Points on a hilly landscape, in no order, each with its height.
A ball rolls from a point to the lowest of its 5 nearest points, and stops where none of them is lower. Distance is the straight distance between rows; heights are no part of it.
Q_528 (h 1.20): [ -7  16  -6  31 -34  15  23   1  25  -3  28 -35  16  -3   0 -36  21 -45
  38  -2   4  16 -21]
Q_734 (h 5.84): [  2 -25  26  -3  58  25 -19 -24   0   5 -27 -32 -32   3  13  -2  -4  14
  27   4 -19  14  22]
Q_826 (h 2.22): [ 51  45 -42  -6 -38 -74   5  68 -53 -29  62  92  78 -46  -5  44  -5 -15
 -28 -24  -1 -12 -16]
Q_324 (h 2.23): [ 14  29 -21 -17   1 -27  22  55 -23  43   5  27  -2  13  15  41 -15  -6
 -21 -12   7 -15   3]
Q_503 (h 1.49): [-44 -36   4   0  37  25 -20 -76  55   5 -31 -51 -73 -16  16 -35  21  25
  28   9  -5  35  29]
Q_793 (h 2.07): [ 54  49 -36  -2 -23 -89   7  67 -43 -20  36  81  59 -26 -18  57 -11 -50
 -30 -34   9 -16 -16]
Q_140 (h 2.09): [  5 -44  49 -27  26  -2  12 -11 -49 -16 -45  36   2  -9  34  80 -37  46
 -61  20  31 -37 -21]
Q_945 (h 1.09): [  55  -16   13  -62   17  -66  -17  -38  -15  -22  -38   92   27  -12
    3   93 -100   25  -42    4   72  -52   -8]
Q_181 (h 2.04): [ 31  24 -13 -29 -12 -28  -7  69 -33  22  19  41  25  10  -3  46 -21 -13
 -13  -7   2 -18  -7]
Q_146 (h 1.59): [-43   3  -9  18  -3  65  10 -27  46  -7  -8 -50 -20  43 -22 -59  56  -1
  52  31 -36  41  30]
Q_362 (h 3.04): [ 24  27 -22  -5 -12  -6   2  29  11  36  12  -7  -1 -10  -7  12  -2 -39
  21  16   7 -24 -28]
Q_9 (h 0.67): [ 20 -77  56 -11  49  19  -8 -19 -33 -58 -41  20  -3 -24  28  57 -15  35
 -33  16  34 -34   6]
Q_54 (h 3.99): [-17 -65  28 -11  66  17 -23 -77  23   5 -29 -48 -66  -3  36  -8   1  30
 -15 -14 -16  22  28]
Q_896 (h 2.26): [ 28 -46  26 -13  16 -21  -3 -13 -39  -4 -24  32   4   1  26  59 -17  28
 -32  36  34 -44  -7]
Q_979 (h 0.85): [-49 -37  26  -4  11  61  -9 -81  43   5 -13 -76 -73 -21  13 -53  17  27
  10  -1 -19  45  20]
Q_124 (h 4.43): [-32  15   5  31 -30  43  12   3  30 -14   5 -53  20  34 -11 -65  28 -35
  33  26 -31  29 -14]
Q_368 (h 1.91): [ 56  51   0 -36 -38 -64  12  24 -58 -35  40 101  60 -23  -6  87 -64 -20
 -39 -10   1 -30 -45]
Q_486 (h 3.60): [ 11  25 -11  21 -17  16  -2  11  39   3   4 -28  14  -4 -17 -19  22 -58
  50  -1   5 -13 -15]
Q_86 (h 0.96): [-55 -47   8   8  12  39  -8 -58  61   0 -29 -54 -57  24  -4 -51  20  24
  35   3 -11  41  17]
Q_833 (h 4.54): [-34  27  -3  50 -62  34  29  44  23   1  38 -40  36  35 -37 -83  77 -28
  32 -21 -60  60 -13]
Q_918 (h 1.78): [ 85   2  -5 -54 -18 -74  22  22 -39 -47  -4  77  62 -16  -9  91 -66   2
 -48   2  36 -39 -28]
Q_742 (h 4.13): [-12 -54  30  -9  75  17 -13 -25 -20  -3 -39 -20 -39  -2  32  12 -24  38
 -35  25  -4  -2  52]
Q_151 (h 0.59): [-63 -50  49 -20   7  81   7 -79  49   5 -29 -80 -75 -30  18 -52  40  62
  22   9   4  24  52]
Q_992 (h 1.33): [ -70  -28   52  -30   -2  107    7  -85   54  -33  -62 -101  -99  -39
   39  -51   23   81    2   -7  -13   47   59]
Q_160 (h 2.27): [ 33  36 -41  -3 -35 -81  -1  48 -73 -20  46  89  66 -40 -16  61 -29 -26
 -43 -19   2 -23 -39]
Q_129 (h 4.69): [ 22  14   6  26  18 -15   1   4 -23  41 -10  -1  -6 -13  11  47   3 -17
   4   1   9  -9  -3]
Q_36 (h 3.92): [ 21  35  -6   9 -33  21 -15  35  22  22  44 -24  -5 -14 -29 -24  16 -22
  21   0   8  -2 -16]
Q_414 (h 6.38): [-22   2   3   8  18  15   6 -15  43  13 -43 -28 -18  -2   9   5   8 -14
  60   1   1  13  -2]
Q_449 (h 6.26): [-18 -31  28  11  53   3 -25 -30   8   0 -40 -10 -28 -19  26  14  -3  12
  18   3  10  30  29]
Q_703 (h 3.08): [-19  36 -15  24 -30  45  10  28  42  -6  31 -39  37  39 -22 -56  18 -26
  34   5 -17  19 -36]
Q_342 (h 3.93): [-27  33 -14  48 -49  34  15  34  29 -10  72 -34  62  34 -25 -99  58 -18
  28 -26 -61  30 -28]
Q_317 (h 5.92): [  1 -27   9  15  44  -5  -6  -8 -11  28 -20  -8 -11 -14  36  39   2 -18
  -5  -3  -5  -9  -3]
Q_218 (h 1.96): [ 70  24  -4 -26 -41 -70  19  53 -73 -30  27  71  62 -25 -32  58 -41 -17
 -35 -18  27 -18 -34]
Q_437 (h 2.71): [-28  53 -13  21 -43  30  20  21  21  -2  66 -19  52  29 -31 -82  43 -43
  48 -37 -27  21 -51]
Q_272 (h 0.55): [ -2 -23  41   8  75  17 -15 -13   1  12 -39 -11 -22 -27  29  29   0  20
   8  11  -8  -3  25]
Q_281 (h 1.11): [-47 -47  35 -23  39  62 -13 -95  47 -11 -32 -75 -76 -24  30 -26  36  33
   7 -13   1  22  45]
Q_471 (h 0.89): [ 42 -30   4 -76  -8 -51 -15  -3 -33 -17 -18  74  18  -9  -1  82 -78  27
 -51  22  52 -55 -20]
Q_660 (h 4.84): [-42   9  -2  27 -37  48  25  12  26 -14  26 -50  13  62 -32 -68  51 -32
  44  14 -55  45  -7]
Q_607 (h 2.21): [  9  11  -6 -12   8 -42   4  19 -38  37  -2  43   5   7   4  41 -24 -21
 -29  12   3 -23 -19]
Q_470 (h 5.77): [  5  12  15  -2  24 -11   0  15 -20  16 -13 -22  -3 -19  18  23  -9 -19
  15 -27  13  -6 -17]
Q_766 (h 4.36): [-10 -81  28   6  92   4 -17 -56  -3  -4 -38 -32 -57   0  28   7 -21  40
 -52   2 -27  -5  35]
Q_142 (h 1.07): [-78 -23   1  34  -9  58  15 -34  38   5   4 -49 -40  73 -15 -86  65   8
  49  44 -22  36   5]
Q_230 (h 1.99): [ 52  55 -23 -18  -3 -57  12  52 -52  -5  11  70  40 -20 -19  56 -28  -4
 -29  -5   6  -9 -19]
Q_585 (h 4.12): [-28 -67  50  -8  66  21 -18 -77  11  -7 -36 -67 -77  -5  50 -14  -7  35
 -30   2 -16  12  12]
Q_125 (h 0.87): [ 40  51 -70   7 -21 -30 -22  48   9  36  53  45  26 -10 -23 -16  16 -37
  12 -21  -4 -18   4]
Q_135 (h 0.84): [-72 -40  45   9 -24  90  14 -61  29  15 -18 -51 -51  13   2 -69  50  37
  26  18 -15  35   4]
Q_480 (h 1.08): [ -70  -48   46    0   10   94    2  -80   50  -30  -53 -101  -78   -4
    6  -84   34   65   16   24  -11   29   60]
Q_2 (h 2.98): [  9 -14  29   2  14 -28  -9  34 -37  22 -19  14 -16  20  28  49 -14  -7
 -31  -1  30 -20   1]
Q_107 (h 1.97): [ 38  35 -15 -23 -11 -65   7  46 -51  -4  19  79  22   4 -11  69 -53   8
 -48  -7   0 -23 -10]
Q_756 (h 0.78): [-71 -43  57   2  -6 110   5 -72  50 -21 -18 -81 -51 -25  14 -81  70  56
  27  22 -15  26  34]
Q_726 (h 2.72): [-50 -59  14 -20  61  17 -12 -75  15   2 -25 -54 -75  -7  27 -28  29  29
 -10  -3 -19  44  43]
Q_590 (h 4.55): [ -50   38  -20   54  -47   49   38   28   39    1   26  -46    5   62
  -24 -100   78  -10   32   14  -64   60  -16]
Q_209 (h 2.10): [-13  24 -16  10 -28  49   8  32  29   6  58 -33  30  14 -20 -50  25 -38
  42  -7   1   4 -19]
Q_372 (h 1.98): [ 38  48 -33  -2 -11 -60  -4  64 -32  21  32  46   6 -26 -13  14   0 -18
 -10  -3   2  -9  -2]
Q_706 (h 5.12): [  6 -38  21  25  47  21 -17 -23   7   6 -18  -9 -20 -19  28  22 -13  15
   7   2  -8   8  38]
Q_784 (h 1.72): [ 16  42 -57   3 -29 -17 -22  47  20  30  68  22  50  14 -30 -64  14 -18
  17 -24  11 -10 -22]
Q_346 (h 1.69): [ 42  29 -40   6 -21 -41 -32  48  -1  30  37  49  -6  -1  -4  -3 -17 -23
   3 -12  25 -22   1]
Q_800 (h 4.18): [-28  -7 -11  10  18  31  -1 -35  55   1 -31 -40 -13  17  -5 -29  -7 -17
  49  15 -14  16   5]
Q_718 (h 0.91): [-65 -14   8  17  -2  71  10 -49  52 -15   0 -68 -49  51   1 -86  54   8
  31  16 -24  27  11]
Q_767 (h 3.89): [-12 -57  36  16  51  18 -11 -16 -46   6 -51   1 -23  -1  21  31 -12  18
  -3   5  -6   3  23]
Q_96 (h 6.07): [  5  14  -8  18  -2   1  18  -1  11  38 -10 -17 -10   1   3  -1  11 -42
  15  -4  -2  -2   1]
Q_23 (h 4.63): [-15 -61   4 -20  72  22 -25 -69   8 -18 -34 -35 -51  -5  34   4 -11  29
   1  14 -17  36  32]
Q_995 (h 7.66): [ 32 -43  45 -56  21 -54 -16 -48 -17 -15 -60  55  12 -36  23  90 -79  60
 -49   8  74 -73 -12]
Q_905 (h 3.36): [ 45  51 -65   2 -56 -91  -5  74 -49  -2  78  87  62 -54 -24  64  10 -30
 -10 -48  20  -5 -49]
Q_143 (h 2.19): [ 20  31 -54  -3 -33 -20  -7  54  17  33  30  -9  11   0  -7 -30   1 -21
   1 -11  17 -29 -15]
Q_440 (h 1.36): [ 16 -70  50 -10  60 -11 -11 -23 -30 -26 -55   5 -18 -24  32  43 -38  54
 -47  10  38 -16  38]
Q_788 (h 7.23): [  50  -48   43  -73   26  -59  -30  -72  -23  -24  -59   82    1  -29
   47   85 -104   67  -61    1   86  -59   -1]
Q_912 (h 1.40): [ 19 -57  67 -11  65  13  -5 -16 -47 -13 -55  -8  23 -19  34  57 -22  45
 -32  13  30 -24  22]
Q_326 (h 7.52): [ 25 -67  63 -54  28 -18 -24 -43 -19 -42 -67  20 -10 -37  30  93 -59  57
 -53  -2  71 -64   4]
Q_483 (h 2.11): [  9  -7   8 -16  21 -52   4   7 -62 -11 -21  58   2   0  16  58 -46  16
 -38   5  26 -44 -15]
Q_498 (h 1.85): [ 46  59 -56  16 -18 -49 -13  86 -23  13  45  48  34 -29 -32  10  -9  -8
  -7  -7   3 -10  -3]
Q_785 (h 2.70): [-51  18  -4   8 -13  35  21 -29  38 -24 -18 -44  -3  48 -28 -55  37  -4
  32  14 -30  42  -3]
Q_149 (h 4.31): [ -62   24  -16   78  -53   59   35   39   39   16   15  -41    1   56
  -34 -100   66  -22   37   -3  -81   65    7]
Q_11 (h 1.87): [ 36  43 -39   8 -10 -26 -14  36   8  39  19  11  21  -4   2   2  -5 -20
  16 -16   2 -13 -11]
Q_561 (h 3.34): [-23  -7 -12  11   3  41  21 -24  50 -12 -15 -42  -9  25 -20 -47  16 -25
  43  24 -24  32   4]
Q_275 (h 4.75): [-21  21   4   3   2  38 -16 -25  60   7 -19 -43 -24  14 -28 -23   8 -25
  53   9  -8  20   4]
Q_492 (h 2.25): [ 29  13  11 -38   2 -44   6  -8 -53  -7 -10  66  19  16  -8  79 -67   4
 -68  25  32 -50 -15]
Q_131 (h 2.50): [ 50  49 -73 -13 -56 -67   6  75 -51   1  51  70  53 -49 -24  29  12 -35
 -16 -29  -1 -14  -5]
Q_916 (h 3.50): [-17  24   3  25 -25  39  -1  -5  37 -25  31 -34  21   8 -14 -46  27 -40
  37  12 -17  17  -5]
Q_566 (h 2.90): [ 13  23 -13  12  -6 -13 -17  18  -2  38  23   9  -6 -20   0  27   1 -24
  18 -20  14 -17  -8]
Q_973 (h 0.92): [-15  -9  18  12  35   5 -13 -13  22  29 -29 -30 -15 -19  21  25   0 -11
  25  -3   4  -3  24]
Q_285 (h 2.05): [ 46  50 -43   8 -31 -47  11  71 -45 -10  43  75  60 -46 -33  60 -12   1
 -34 -27   7  -8  -3]
Q_228 (h 2.00): [ 41  19   0 -33 -16 -60  15  18 -65  -1 -18  66  25   9   6  58 -57  13
 -41  -4  25 -44  -9]
Q_52 (h 2.06): [ 26  40 -34   5  -6 -51 -11  50 -51  38  19  28  -9  -9   2  21 -21 -11
 -20 -17  26  -1   5]
Q_217 (h 4.35): [-28 -22  17  21  35  14 -25 -45  25  -1 -36 -31 -55   8  -1 -32  25   4
  19  -6  -9  22  18]
Q_215 (h 1.16): [-13  33 -35  10 -23   7  -7  19  33  -4  59 -18  46  31 -14 -69  13 -44
  37 -11  -2  -1 -36]
Q_801 (h 0.99): [-16  22  -5  19 -40  38  25  11  19 -21  49 -40  37  41 -32 -71  33 -52
  30 -17 -35  47 -14]
Q_418 (h 3.49): [-65   4   1  47 -50  57  30   2  35 -15  23 -45 -23  67 -38 -77  58  -6
  29  17 -76  47   0]
Q_287 (h 1.81): [ -9  38 -41  30 -38  22   4  28  28   6  52   2  51  35  -7 -85  22 -46
  25 -18  -3   1 -21]
Q_814 (h 2.64): [ 26  16   7  -2  -1 -43   0  17 -26  32 -15  10  -6   8  12  22 -16  -7
 -31 -11  24 -27 -11]
Q_301 (h 4.78): [ 34 -57  34 -34   2 -28   0 -28 -43 -26 -34  42  12 -20  34  53 -49  54
 -54  32  54 -67  -9]
Q_81 (h 1.06): [ 55  -9 -22 -58  -8 -62  19  -2 -37 -37 -39  71  44 -17 -27  95 -87  24
 -61   4  32 -43 -10]
Q_61 (h 4.32): [-73  33 -14  55 -61  55  36  15  28  15  22 -52 -33  75 -22 -96  85 -11
  37   1 -83  68   7]
Q_122 (h 2.02): [ 46  48 -55   0 -31 -54   5  65 -36  18  42  71  37 -29 -21  42 -17 -15
 -29   0 -16 -21  -6]
Q_345 (h 2.20): [ 33  56 -83  25 -32 -45 -12  61  17  16  65  39  70   9 -33 -28  15 -23
  22  -8   6 -15   0]

Where does a ball stop that starts at each point below?
Q_561 | Q_151
Q_826 | Q_471
Q_129 | Q_125
Q_905 | Q_471
Q_607 | Q_125
Q_275 | Q_151

Call two points neighbours if one is among the 5 nearest of the other. Go from one point of each pair to the other, from neighbour to neighbour, staying as low as possible. Name the highest point that can't be avoided.
Q_125 / Q_215 | Q_784
Q_471 / Q_125 | Q_122
Q_9 / Q_801 | Q_437
Q_9 / Q_272 | Q_767
Q_9 / Q_215 | Q_483
